Points on a hilly landscape, in no order, each with its height.
A ball rolls from a point to the lowest of its 2 nearest points, and stops where none of them is lower. Distance is the straight distance between rows; heights are no part of it.
z_674 height 585: [  6, -31,  13,   2,  -5,  -9,  22,  19,   1,   9,  -9,  17, -33, -21,  -4,
  19, -23, -23,  -9,  -8,  -1, -13,  14,   6,   4, -17, -22, -13,  14, -30,
  14,  -3]
z_393 height 587: [  1, -10, -19,  12, -24, -13,  -5, -18,   3,  -8, -37, -11,  -2,   1,  12,
 -14,  22, -23,  -6, -13,   9,  -7,  24, -27,   1, -42,  21,  20, -16,  20,
  -8, -23]
z_134 height 533: [ -8, -21, -12, -11,  -2, -22,   9,   3,  19,   7, -10,  11, -13, -20,  19,
  15, -15, -34,  -1, -35,  10,  -2,  21, -24,   1, -33,   1,  15,  19,  -7,
  19, -16]
z_171 height 308: [ -6,  16,  -8,   8,  23,   9, -19,  -5,  15,  42,   6,  19,   0,   0,  14,
  23, -23,  11,  -8,   4,   3,   7,  -2, -22,  -2,  21,  19,  12,  22,  -8,
  34, -23]
z_382 height 387: [ -9, -19,   8,   9, -18, -25,  21,  -3, -13, -12,   7, -28,   4,  18,   9,
   7,  13,   9,  15,  -9,  21,   0, -17,  -3, -16, -30, -13, -10, -16,  15,
  -2,  35]
z_274 height 365: [-13,  15, -14,   1,  12,  29, -34, -15,  50,  -1,   6, -14,   4,  30,  31,
   4,  18,   8, -37, -20, -25,  -4, -39,  -1,  -6, -13,  23,  -7,  17,  14,
  24,  17]
z_568 height 475: [-16,   7, -14,  -6,  -3, -28,  12, -13,  11,   4,  -5,  -1, -12, -43,   8,
 -20, -30, -27,  26, -23,  32,  17,  -2, -24,  11, -35,   0,  10, -21,  -6,
 -10,   6]
z_215 height 333: [  4,   3,  10, -27, -10,   4,  23,  15, -17,  -1,  16,  -3, -13, -24, -14,
 -22, -19,  -6,  14,  -9,   8,  -7,  13, -10,   7,   2, -27,  -9, -12, -21,
  -7,   0]
z_263 height 448: [ -2,  21, -14,   8,  11, -19,  -2,   6,   5,  -8, -15,  -8,  26,  12,  15,
 -26,  25,  16,  13,   0,  14,  10,   4,   2, -13,  -1,  14,  -8,  -8,  11,
 -14,  -6]
z_932 height 650: [ 28,  -2,  10,   7,  16,   4, -45,   2, -22, -15,  26,   8,  19,  39, -33,
  20,  19,   2,   7,  27, -46,   3, -11,  49,  -5,  37, -13,   8,   2, -21,
 -33,  22]
z_496 height 234: [  0,   7,   8, -24,  20, -16,  11,   4,   6,  27,  39,   8, -17, -18,  -1,
  14, -35, -15,   2, -29,  21,   3, -14,   1,   8, -12, -19,   4,   0, -24,
   4,  15]
z_539 height 366: [ 10,  16,  -5, -11,  10, -15,  14,   4, -21,  -1,   5,  -3,  -9, -20, -12,
 -35, -11,  -2,  22, -16,  13,   5,  17,   5,   8, -15, -13,  -6, -17,  -8,
  -9,   4]
z_838 height 558: [  0, -29,   3,  12,  -2, -14,  17,   6,  10,  19, -23,  15, -17, -12,  16,
  19, -15, -25,  -8,  -8,   8,  -8,  10, -20, -10, -19,   6,   8,  13,  -4,
  21,  -4]
z_302 height 264: [ -8,  -8,  11,  35,  17, -20,   1,  10,  -2,  22, -15,  34,  -3,  26,  -4,
  23,   1,  -1,  10,  30,  -3, -10, -25,  13,   0,   4,   3, -11,  -7,  -3,
  -3,  24]
z_925 height 408: [ 21,  -3,   8,  13, -13,  11, -17, -10, -10,  11,  -6,   9, -12,  23,   1,
  25,  13,  -6, -15,  19, -13, -12,   6,  14,  12,   8,  10,   1,  -7,   8,
 -10,  12]
z_937 height 511: [-13, -12, -10, -23,   6, -17,   8,  -1,  28,  17, -16,  20,  -8, -49,  10,
  -2, -32, -34,   3, -24,  26,   7,  21, -19,   4, -30,   0,  23,   8,  -9,
  13, -29]
z_855 height 258: [  6, -17,  17, -13,  -2, -13, -11,   7,   5, -33,   8,  -9,   6,  16,  28,
  10,  17,  19,   2, -19, -31,  14, -19,   3, -32,  12,  -4, -17,  23, -19,
   7,  30]
z_357 height 402: [  0,   8,  -8,   0,  38, -12, -21, -27,  25,  34,   8,   2, -26, -17,   4,
 -13, -33, -17, -26, -22,  21,  -1, -26,  -2,  16, -27, -13,  18,  -4,  -2,
  -1,  -2]
z_85 height 467: [ 13,  18,  -5,  -1, -26,  23, -13, -13, -22,   5,  12,  -2,  -6,   3,  -2,
  12,   9,  12, -11,   3,   3,  -4,  30,  -2,  19,  17,  13,   3, -14,  13,
  -8,  11]
z_65 height 502: [-32,   7, -11,  -7,   0, -15,  30,  15,  10,  -4,   0,  19,  -6, -35,  -6,
 -13, -47, -27,  35, -16,  23,  18,  12,  -8,   5, -14, -12,  -4, -18,  -7,
  -1,   8]
z_6 height 202: [-24,  -4,  -6, -11,  10, -11,  20,  24,  14,   2, -10,  20,  18,  -5,  23,
  10,  -5,  11,   9, -20,   4,   7,  12, -17, -28,   6,   2, -12,  20, -11,
  26,  -2]
z_130 height 524: [-15,  16, -17, -15, -30,  44,  17,  -3,  -9,   6,  -1, -18,  -1, -28,   5,
 -17,  -8,  12,  -7,   8,   8, -18,  45, -32,  13,   7,  20,  11,  -3,  14,
  17, -34]
z_187 height 405: [ 18,  25, -15,   1,  12, -18, -15, -12,  -9,  -9,  -3, -18,  -5,   3,   0,
 -31,  20,   6,  12, -24,   6,   1,  18,  13,   4, -17,   1,   4, -12,   8,
 -21,   7]
z_135 height 616: [-26,   4, -30,   9, -12, -23,  -3, -18,  22,   4, -33,  -1,   3, -22,  18,
  -9,   0, -38,  -7, -21,  15,   7,  19, -43,  12, -42,  32,  20, -11,  24,
   4, -24]
z_618 height 544: [ -7,  20, -24, -19, -21,  17,  33,  17, -11, -16,  -4,   9,  -6, -19, -11,
   8, -14,  -3,  -6, -18, -12, -12,  51,  11,  23,  16,   4, -16,  12,   1,
   8,  25]
z_201 height 673: [ 19, -40,  34,  -1,  -8,   1, -10,   1,  -5,   2,  -1,   8, -12,   5,  12,
  20,   3,   6,  -9,  26, -32, -20,  -4,  -1, -12,  16, -17, -14,  10, -15,
   0,  -3]
z_583 height 660: [ 32,  -7,  10,  -5,   9,  -8, -23,   3, -26, -15,  18,  -2,   6,  36, -37,
  16,  14,  -6,  15,   7, -27,   5,  -2,  48, -13,  15, -21,  13,   5,  -6,
 -26,  31]
z_614 height 515: [ 17,   7,   0, -22,   3,  -1,  -1,   4, -21, -26,  -8,  -6,  12,  -5, -10,
 -45,  17,  13,  20,   8,  -1,   1,  32,  16, -11,  24,  -5,  -6,   2,   6,
 -28, -11]
z_988 height 595: [ 21,   6,   8, -12,  23, -11, -26,  15, -21, -31,  23,   1,  11,  10, -15,
  -5,  14,  20,   1,  -1, -27,  14,  -9,  23, -19,  27, -21, -17,  16, -37,
 -13,  19]
z_967 height 798: [ -9,  -6, -23,  20, -27,  24,  34,  24, -23, -10, -19,   0,   1, -20, -41,
   0,  12,  -7,  17,   5,  -3,  -7,  32,  19,  15,  18,  -5,   0, -21,  22,
 -10,   7]
z_621 height 509: [ -8,   4, -20,  -4,   8,   3,  -7,  -7,  10,  32, -17,  19, -15, -37,  13,
  -3, -22, -14,  -5,  -5,  14,   4,  25, -20,  14,  -1,  22,  19,   0,   2,
  11, -33]
z_176 height 432: [ 14,  26, -16,  13,  15,   9, -46, -27,   1,  44,  -1,  -8, -27, -15,   9,
  -5,  -5,  10, -18,   1,   5,   4,  11,  -7,  20, -16,  23,  26,  -9,   5,
  13, -27]
z_779 height 477: [ 14,  11, -11,  15,  12,  -5, -15,  -8,  -6,  33, -17,   5, -17, -24,   0,
 -15, -15,   3,  -3,   5,  17,   2,  19,  -6,  11,   4,   7,  13, -14,  -1,
  -1, -40]
z_620 height 403: [-14,   9,  -4,   4,   2,  -2,  10,   9,  -2,  13, -10,  27,  11,  -6,   2,
 -15,  -9,  -1,  -3,  23,  22,  14, -16, -14,   9,  17,   1, -13, -14,   6,
 -18, -14]
z_44 height 196: [  0, -25,  24, -26,  -7, -18,  13,   8,  -5, -37,  15,  -7,  -5,   4,  18,
   0,   5,  19,   3, -15,  -9,   9,   6,  -4, -29,   5, -19, -28,  24, -17,
   8,  20]
z_334 height 274: [ 10,  -6,  -2,  16,  -9,   7, -23, -25,  23,  26, -13,  -4, -17,  16,  24,
  11,  11, -15, -33,  -6,  -3, -17, -12, -16,  19, -29,  28,  16,  -1,  16,
   8, -11]
z_816 height 492: [  9, -13,   2,  -8, -38,  34,  22,  -8,  -4,   7, -23, -19,  -1, -25,   9,
 -17,  12,   2, -20,   4,  -4, -19,  36, -23,  10,  -1,  13,  17,  -8,  11,
  -6, -46]
z_457 height 215: [-24,  -1,  -5,   1,  16, -21,   9, -11,  28,  14, -18,  19,   7, -14,  28,
  -6, -17, -15,   4,  -3,  33,  17, -17, -26,  -2, -21,   9,  11,  -3,  10,
   1, -16]
z_345 height 470: [ 10, -28,  36,  14,  -1,  -8,   3,  -3, -19,  15,  17, -16, -11,  17,  -9,
   3,  -6,  10,   9,  45,  16, -14, -34, -10, -11,   0, -34,   4, -24, -17,
  -6, -12]
z_484 height 471: [-11, -22,  24,  35,  26, -22, -12, -18,  26,  35,   3, -25, -21,   8,   5,
   8, -31,  -3,   1,  19,  18, -18, -53,  -4,  -6, -36, -14,   5, -13,  -7,
   9,   0]
z_842 height 481: [ -6,  22, -15, -14,  10, -13,   2,  13,  -6, -25, -24, -11,  34,  12,  11,
 -37,  28,  24,  34,  -4,  -8,  -3,  31,   8, -23,   4,  11, -10,   4,  -1,
 -11,   1]
z_170 height 738: [ 39, -25,  26, -42, -20,  29,  -7,   6, -16, -52, -11,  -1, -16,  -8, -37,
   8,   9,  -8,   2,  12, -47,  19,  26,  54,   0,  24, -24,  10,  25,  19,
 -24,  -8]
z_978 height 498: [ 26,  -6,  -3, -19, -31,  25,  -3,  -3, -14, -26,  -7, -23,  31,  26,  -4,
   0,  38,  10,  14,  15, -20,   2,  21,  15, -17,  13,  19,   6,   2,  32,
 -10,  -7]
z_437 height 784: [  0,  13, -20,   8, -12,  22,  17,  20, -26, -24,  -2,  -3,   8, -11, -47,
  -1,  19,   8,  17,   5, -14, -10,  43,  30,   3,  28,  -9,  -3,  -6,  12,
 -13,  12]
z_728 height 284: [-28,  23, -18,  14,   8, -17,   1, -11,  28,  11, -22,  11,  14,  -9,  29,
 -20, -15, -18,  -3,  -4,  32,  23, -30,  -8,   8, -19,  34,  -7, -10,  15,
 -15, -18]
z_83 height 557: [-24,  42, -24,   9,   2, -17,   5,  -2,   6,  12,   6,  18,  -3, -20,  -5,
  -7, -33, -20,  17, -23,  15,  19,   4, -11,  26,   7,  21,   8, -17,   5,
  -5,  27]
z_386 height 160: [  3,  24,  -7, -25,  29,  -3,  -1,  -5,  22,  40,  38,  13,   2, -17,  -1,
  37, -40, -12,   2, -26,   8,  -5, -21,  -5,   0,  -6,   0,  26,  19, -16,
  34,   5]
z_467 height 442: [ -3, -17,  14,  22,  36, -24, -16, -21,  26,  24,  12, -17, -28,  -7,   4,
   4, -33, -17,  -9, -10,  19, -13, -44,  -2,  17, -38, -31,  13,  -3, -12,
   1,   4]
z_817 height 316: [ 14, -10,  21,   8,  18,  -7, -31,   2,   2, -21,  21,  -4,  13,  19,  24,
  13,  12,  17,  -9,  -1, -45,   5, -30,   6, -31,  27,   5, -16,  21, -19,
  10,  24]
z_876 height 526: [-34,  17, -24,   6,   1, -19,  14,  26,  -3,  -3, -16,  26,   0, -32, -24,
 -22, -35, -21,  30,  -9,  17,  17,   8,   0,  11,  10,   3,  -7, -17,   1,
   0,  21]
z_904 height 766: [ -1,   5, -12,   8, -12,  33,  -4,   8, -22, -18,  -3,   2,   4,  -3, -30,
  13,  17,  25,  -5,  14, -20,  -7,  49,  29,  12,  43,  -2,  -2,  11,  17,
  -9,  -4]
z_947 height 129: [-12, -27,  11, -11,  14, -30,  19,  18,   4, -14,  13,  -1,   6,  -4,  23,
   9, -10,  14,   9, -17,   8,   8,   5,  -6, -28, -11, -19, -21,  19, -15,
  31,   3]
z_558 height 627: [ 17, -37,  28,   6,   0, -17,  13,  15, -10, -29,  -4,  -1, -35, -11,  -8,
   6,   0,   3,  -3,  10,   2,  -6,  25,  35, -14, -10, -41, -24,  31, -23,
   7, -16]
z_534 height 367: [ 19, -10,  -3,  17, -25,   9, -24, -20,   9,  17, -29,  -6,  -9,  23,  22,
  27,  24, -13, -31,  15, -13, -22,  25, -26,   6, -29,  35,  24,   5,  10,
  23, -37]
z_732 height 450: [  4,  18,   3,  17,  -3,   7, -13, -19,   4,   9,   3, -12,  25,  34,   8,
   6,  27,   3, -11,  20,  -2,  -1, -42,  13,  -4,  -7,  26, -12, -11,  11,
 -11, -13]
z_910 height 472: [ 37,   1,  10,   2,  -8,  18, -36, -24,   2,  -5,   7,  -8,   5,  34,  -1,
  21,  27,   3,  -7,  14, -28,   2, -15,  28,   3,   8,  18,  22,  -5,  21,
 -22,  17]
z_543 height 596: [  3, -21,  20, -23, -38,  16,  12, -11,   2, -18, -11,  -7,   9,   9,  27,
  -2,  26,  -5, -13,   2,  -3,  -6,  -1, -28,  -7, -12,  15,   2,   3,  13,
  -5, -13]
z_861 height 275: [-19,  14, -33,   1,  -2,  38, -27, -19,  51,  -7,   6, -14,  -7,  23,  17,
  14,   9,   3, -42, -38, -15, -14, -18, -12,  15, -29,  27,  12,  14,  28,
  31,  20]
z_696 height 566: [  2, -20,  11, -20, -33,  16,  34,   0,  -9, -38, -14, -12,   9,  -5,   7,
 -22,  19,  14,  -1,   7,  -5,  -6,  13, -14,  -5,  12,  -1, -13,   7,  19,
 -15,  -6]
z_22 height 476: [  4,  13,   1, -20,  -6,   8,  -7, -22,  21,  22,  17,  -7, -23,  -8,  19,
  -4, -15, -17, -16, -35,   7, -12,  -5, -22,  23, -30,   9,  26, -12,  -1,
  11,   8]
z_405 height 532: [ 19,   6, -12,  -2, -20,  11,   1, -10,  -5,  -8, -13, -33,  29,  30,   1,
  -5,  48,   7,  23,  -5,  -2,  -2,  15,   3, -13, -18,  30,  11, -10,  28,
  -8,  -8]
z_235 height 740: [ 23, -33,   7,   3, -10,  36,  -9,   3, -14, -16, -22,  12,  -8, -13, -20,
  13,  22,   3, -13,  30, -33, -10,  37,  31,   6,  38,  -5,   9,  20,  16,
 -17, -14]
z_514 height 569: [ -1,  -7,  22,  -5,  18, -30, -12,  15, -24, -31,  24,  11,   1,  12, -11,
 -18,   1,  21,   6,  16,   4,  16,  -9,  11, -21,  15, -44, -29,  15, -34,
  -7,  15]
z_398 height 550: [ -8,  24, -14, -14, -27,  36,  19,  -2,  -1,  27,   4,  -6,   8, -11,  16,
  -1, -12,   3,  -3,   8,  12,   0,  16, -24,  10,  10,  30,   3,  -9,  13,
  20, -29]
z_860 height 695: [  7, -50,  29,   5, -16,   4,  15,  12, -10, -29,  -7,  11, -10,  -3,  -9,
  17,  19,   2,  -9,  25, -26, -18,   8,  17,  -8,  19, -15, -15,  19,   3,
 -12,   9]
z_983 height 638: [ 16,   0,   8,  -1,  -3, -12,   5,  13, -36, -10,  19,   1,  -3,  23, -38,
  -5,  13,   1,  15,   5, -10,   1,  -2,  22,   6,  13, -26,  -9, -15, -10,
 -13,  27]
z_477 height 623: [ 26,   3,   7,   0,  14,  11, -43,  -3, -27,  -4,  31,  11,  -1,  15, -27,
  10,   7,   7,  -1,  18, -37,   3,  -3,  23,   5,  42, -13,  -4,   9, -38,
  -7,   8]
z_339 height 546: [-19,  -4,   9,  -7,  22, -27,  12,  26, -26, -20,  30,  15,   0,   5, -28,
  -4, -13,  10,   5,   7,  17,  22, -13,  10,  -2,  10, -53, -33,   9, -40,
  15,  14]
z_196 height 406: [-10,   4, -13,   1,  -8,  31,  22,  21,  -8, -18, -20,   0,  45,   9,  -8,
  -8,  38,  23,   0,  22, -12,  -1,  18,  28,  -6,  36,  17, -15,  -1,  20,
 -20, -18]
z_82 height 289: [  1,  16,   4, -32,  -5,   5,  24,  18,   0,  22,  25,  17, -15, -36, -14,
   3, -41, -16,   7, -13,   9,  -6,   9,  -9,  10,  -3, -17,  15,  -2, -31,
  14,  -9]
z_708 height 404: [ -6,   7,   7,  23,  14,   6,  -5, -22,  20,   3,   5, -28,  23,  33,  13,
  -3,  19,   9, -15,  14,   9,  -2, -71,   2,  -9, -20,   8, -18,  -8,   7,
  -1, -17]
z_797 height 485: [-33,  15,  -4,   7,  11, -11,  25,  32, -11, -15,  -2,   8,  30,   3, -18,
 -22,   9,  19,  24,  15,  16,  11, -13,  -3, -21,  21, -12, -21,  -5,  -8,
  -5,   3]
z_497 height 453: [-31,  16,  -3,  -3,   8, -13,  24,   9,  -9, -16, -10,  11,  32,   3,  -3,
 -43,  -1,  10,  12,  28,  29,  21, -11, -13,  -4,  12,  -4, -24, -12,   0,
 -23,  -4]
z_528 height 561: [ 15, -15,   2,   3, -21, -15,   5, -11,  -1, -16, -26, -34,   8,  14,  -2,
 -13,  28,  -5,  18,  -3,  16,  -4,  12, -10, -16, -41,   8,  12, -11,  18,
   1, -20]
z_475 height 223: [-25,  25,  -9,  34,  34, -20,   3,   5,  16,  25,  -8,   8,  16,  10,   8,
  -2, -17,   7,  15, -10,  15,  21, -40,  -4,  -6,   0,  16,  -3,   0,  -1,
   5,   2]
z_76 height 374: [  4,  31, -11,  20,  16,  16, -35, -17,   4,  37,   6,  -1,  -8,   2,   3,
  21, -10,  23,  -8,   0,  -3,   4,  22, -10,   6,   7,  18,  12,   6,  -4,
  35, -20]
z_930 height 512: [  3,  19,  -4, -30, -34,  26,  12,   4, -21, -17,  12,  -2,   2,  -5,  -1,
 -12,  -2,  10,   0,  -4, -10, -13,  35,  -3,  15,  20,  12, -15,  -2,   8,
  -3,  19]
z_929 height 510: [ 15,  11,   2, -18, -26,  24, -23, -23,  18,  21,  14,  -8, -37,  -4,  21,
  24, -15, -15, -38, -17,   0, -20,   7, -19,  29, -21,   7,  38,  -5, -13,
  14,   0]
z_434 height 306: [-36,  16,   2,  23,  22, -19,  20,  -7,  12,   7,  26, -30,  36,  22,   8,
 -11,  -6,  14,  13,  -2,  21,  13, -64,  -9, -13, -19,   5, -15, -14,   5,
  13,  12]
z_94 height 441: [ 15,  -6, -10,  -9, -36,  29, -13, -25,  -2,  -6, -30, -11, -10,   1,  14,
   3,  26,  -2, -39,  22,  -9, -16,  40, -29,  10, -13,  25,  22,   3,  17,
  10, -49]
z_604 height 520: [-23,  16,   1,  -3,  20, -16,  18,  28, -26, -15,  24,  21,  21,   9, -35,
 -25, -14,   6,  17,  -1,  23,  17,  -9, -11,   2,  16, -36, -23,  -9, -27,
   5,  19]
z_801 height 646: [ 27, -13,  18,   4,   7,  16, -21,   4, -23,   5,  16,  12,  -4,  10, -17,
   2,   0,   8,   0,  28, -20,  -6,  -2,   3,  -1,  35, -16,  -9,   4, -25,
 -11, -16]
z_701 height 415: [  3, -18,   7,   7, -26, -13,  26,   5, -17,   7,   6, -22,  -7,  -2,  -4,
   3,   0,  -8,  22, -17,  19,  -2,  -5, -20, -11, -25, -15,  -8, -20,   0,
   8,  16]
z_958 height 540: [ 11, -24,   3,  -8,  -7,   9,  18,   8, -11, -33, -18,  -3,   6, -14, -12,
 -27,  26,  11,   7,   9,  -7,  -3,  29,  14,  -4,  13,  -9,  -3,  14,  16,
 -29,  -5]
z_742 height 611: [  3,  15,  -8,  -2, -18, -10,  10,  15, -18,  -5,   8,  15,   2,  11, -11,
   5,   9,   4,  -1, -11, -11,   2,   7,  15,   9,  19,   0, -13, -13,  -1,
 -10,  51]
z_771 height 499: [ -3, -35,  40,   2,   6, -22,  -7, -11,   1,   5,   8,  -9, -23,   0,  14,
   6, -20,  10, -10,  28,  34, -14, -23, -11,   0, -15, -33,   6,  -6, -19,
 -10,  -9]
z_607 height 276: [ -5, -13,   3,   4,   2,  11,  15,  17,   3,   2, -15,  10,   9,   2,  13,
   7,  11,  14,   0,   2,  -7,   3,  14, -12, -11,  24,   5, -14,  14,   1,
   3,  -9]
z_376 height 443: [ 10, -15,  19,  10, -12,  -1,  19,   5, -16,  23,  13,  -6,  -7,   2,  -7,
   5, -12,  -1,  20,  12,  17, -10, -20, -23,  -2,   1, -20,   7, -28, -19,
   6,  -3]
z_314 height 140: [-26,  -3,   0,  14,  27, -24,  14,   3,  17,  16,  -6,  16,   8,   1,  22,
   3, -22,   0,  10,   6,  36,  21, -37, -19, -17,  -4,  -2,   1,   4,   3,
  14,  -5]
z_753 height 339: [-21,   9, -14,   4,  -4,  22,  22,  11,  -1,  -8, -16,  18,  18, -11,  -2,
 -13,  10,  16,  -2,  15,   4,   4,  10,  -5,   4,  36,   8, -18,   3,  13,
  -7, -18]
z_807 height 757: [ 32,  -7,  12, -38, -20,  17, -10,  -3, -17, -50,  -3,  -8,   0,  -6, -20,
  22,  22,  -1,  13,   4, -51,  17,  35,  44,  -5,  28,   5,  10,  27,  23,
 -13,  15]
z_518 height 586: [-11,  38, -18,   0,  -5,   5,   5,   1, -12,  13,  23,  14, -10,   2,  -9,
  10, -22,  -4,   5, -11,   5,   5,   3,  -5,  27,  15,   7,  -1, -18,   2,
   1,  39]
z_824 height 352: [-17,  -8,   6,  21,  19, -32,   5,  -4,  -6,  -8,  19, -25,   9,  21,   2,
  -5,   2,  19,  12,   1,  25,   7, -45,   2, -15, -16, -19, -14, -11,   5,
  -6,  31]
z_676 height 141: [-15,   4, -18,  12,  -8,  28, -23, -26,  52,  11,   2,  -9, -20,  28,  24,
  19,  12, -13, -51,  -6, -13, -19, -27, -16,  27, -35,  33,  14,   4,  22,
  30,  -5]
z_25 height 447: [-10,  11,  -1, -30,   6,  -9,   3, -13,  28,  27,  13,  -2, -12, -30,  14,
  -4, -38, -30,   4, -24,  28,  -2, -19, -33,  17, -31,   4,  32, -18,  -2,
   1,   6]
z_280 height 606: [ 15, -33,  24,  11,  -7,   3,  29,  22,  -1,   0,  -7,   3, -40, -32, -20,
  18, -21, -12, -16,   9, -13, -20,  19,  27,  -1, -15, -37, -20,  27, -36,
  13, -22]
z_985 height 578: [ -5,  14, -22,  -6, -11, -11,   6,  14, -16, -18, -15,  21,  -7,  -6, -14,
  -6,   2,  -6,  -5, -19,  -8,   2,  45,  22,  18,  12,   2, -14,   5,   1,
 -15,  39]
z_286 height 359: [-19,  29,  -7,   8,  21,   8,  -2,  -7,  22,   6,   8, -41,  38,  30,   7,
 -14,   8,   9, -14, -10,   6,   2, -74,   7, -11, -16,  15, -19,  -8,  12,
   9,   2]
z_874 height 716: [ 19, -50,  26, -10, -10,  24,  14,   7,  -9, -45, -11,  11, -13, -19, -30,
   7,  17,  -2,  -7,  24, -34, -12,  14,  46,  -3,  26, -31,   7,  21,  13,
 -28,  -6]
z_20 height 459: [ 11, -14,   2, -12, -11,  32,   1,  14, -12, -31, -12, -16,  40,   8, -16,
   5,  36,  17,  20,  14, -36,   6,  28,  36, -25,  35,  11,   8,  11,  22,
 -19,  -8]
z_963 height 302: [-13,  45, -25,  22,  27,   2, -15, -10,  20,  33,   5,  -5,   7,  -2,  -3,
 -12, -19,  -3,   4, -17,  15,   9, -37, -15,  12, -13,  23,  10, -11,  11,
   7, -10]
z_365 height 239: [-14,  18,   9, -11,  24,   3,  -1,   8,  22,  39,  25,  24,  14,  -7,  12,
  20, -29,   2,  -1,  -9,   4,   9, -24, -20,  -5,  15,  13,  18,  13, -13,
  35, -13]
z_157 height 362: [ 11,  31, -13,  13,  35, -17, -21, -15,   5,  29,   6,  -4, -21, -13,  -7,
  -9, -27, -12,  -3, -21,  12,   4, -18,  -1,  14,  -9,  -4,  10, -13, -10,
   4,   1]
z_167 height 348: [  9, -12,  -5,  33,   3, -16, -13,  -5,  -2,  26, -19,  16, -21,  15,  -4,
  25,   5, -19,  -3,   5, -11, -11,   0,  13,   9,  -8,   8,   7, -11,  13,
  -7,  18]
z_39 height 382: [  8,  -5,  14,  10,  20,   9, -46,  -8,  32, -17,  18, -12,  13,  24,  28,
   6,  25,  14, -25, -11, -40,   3, -48,   0, -23,   2,  15, -15,  23,  -2,
   7,  15]
z_450 height 163: [ -2, -15,   8,  15,  12, -17, -18,   1,  -2,  -2,  -1,  16,  13,  35,  -5,
  11,  21,  11,   6,  31,  -4,   4, -29,  22, -10,  12,  -6,  -7,  -4,  -4,
 -17,  23]

For each start below, name the point where the ball stops.
z_558: z_386
z_339: z_947
z_467: z_314
z_437: z_477
z_696: z_386
z_967: z_477
z_393: z_947
z_345: z_434
z_280: z_386
z_771: z_434
z_130: z_676
z_983: z_450

Call two points neighbours if one is among the 2 nearest of the other. Go from one point of each pair to the other, from neighbour to neighbour, staying as low as possible. Name the highest point that can't be avoided.
z_676, z_947: z_39
z_314, z_25: z_742
z_314, z_434: z_771
z_676, z_25: z_929
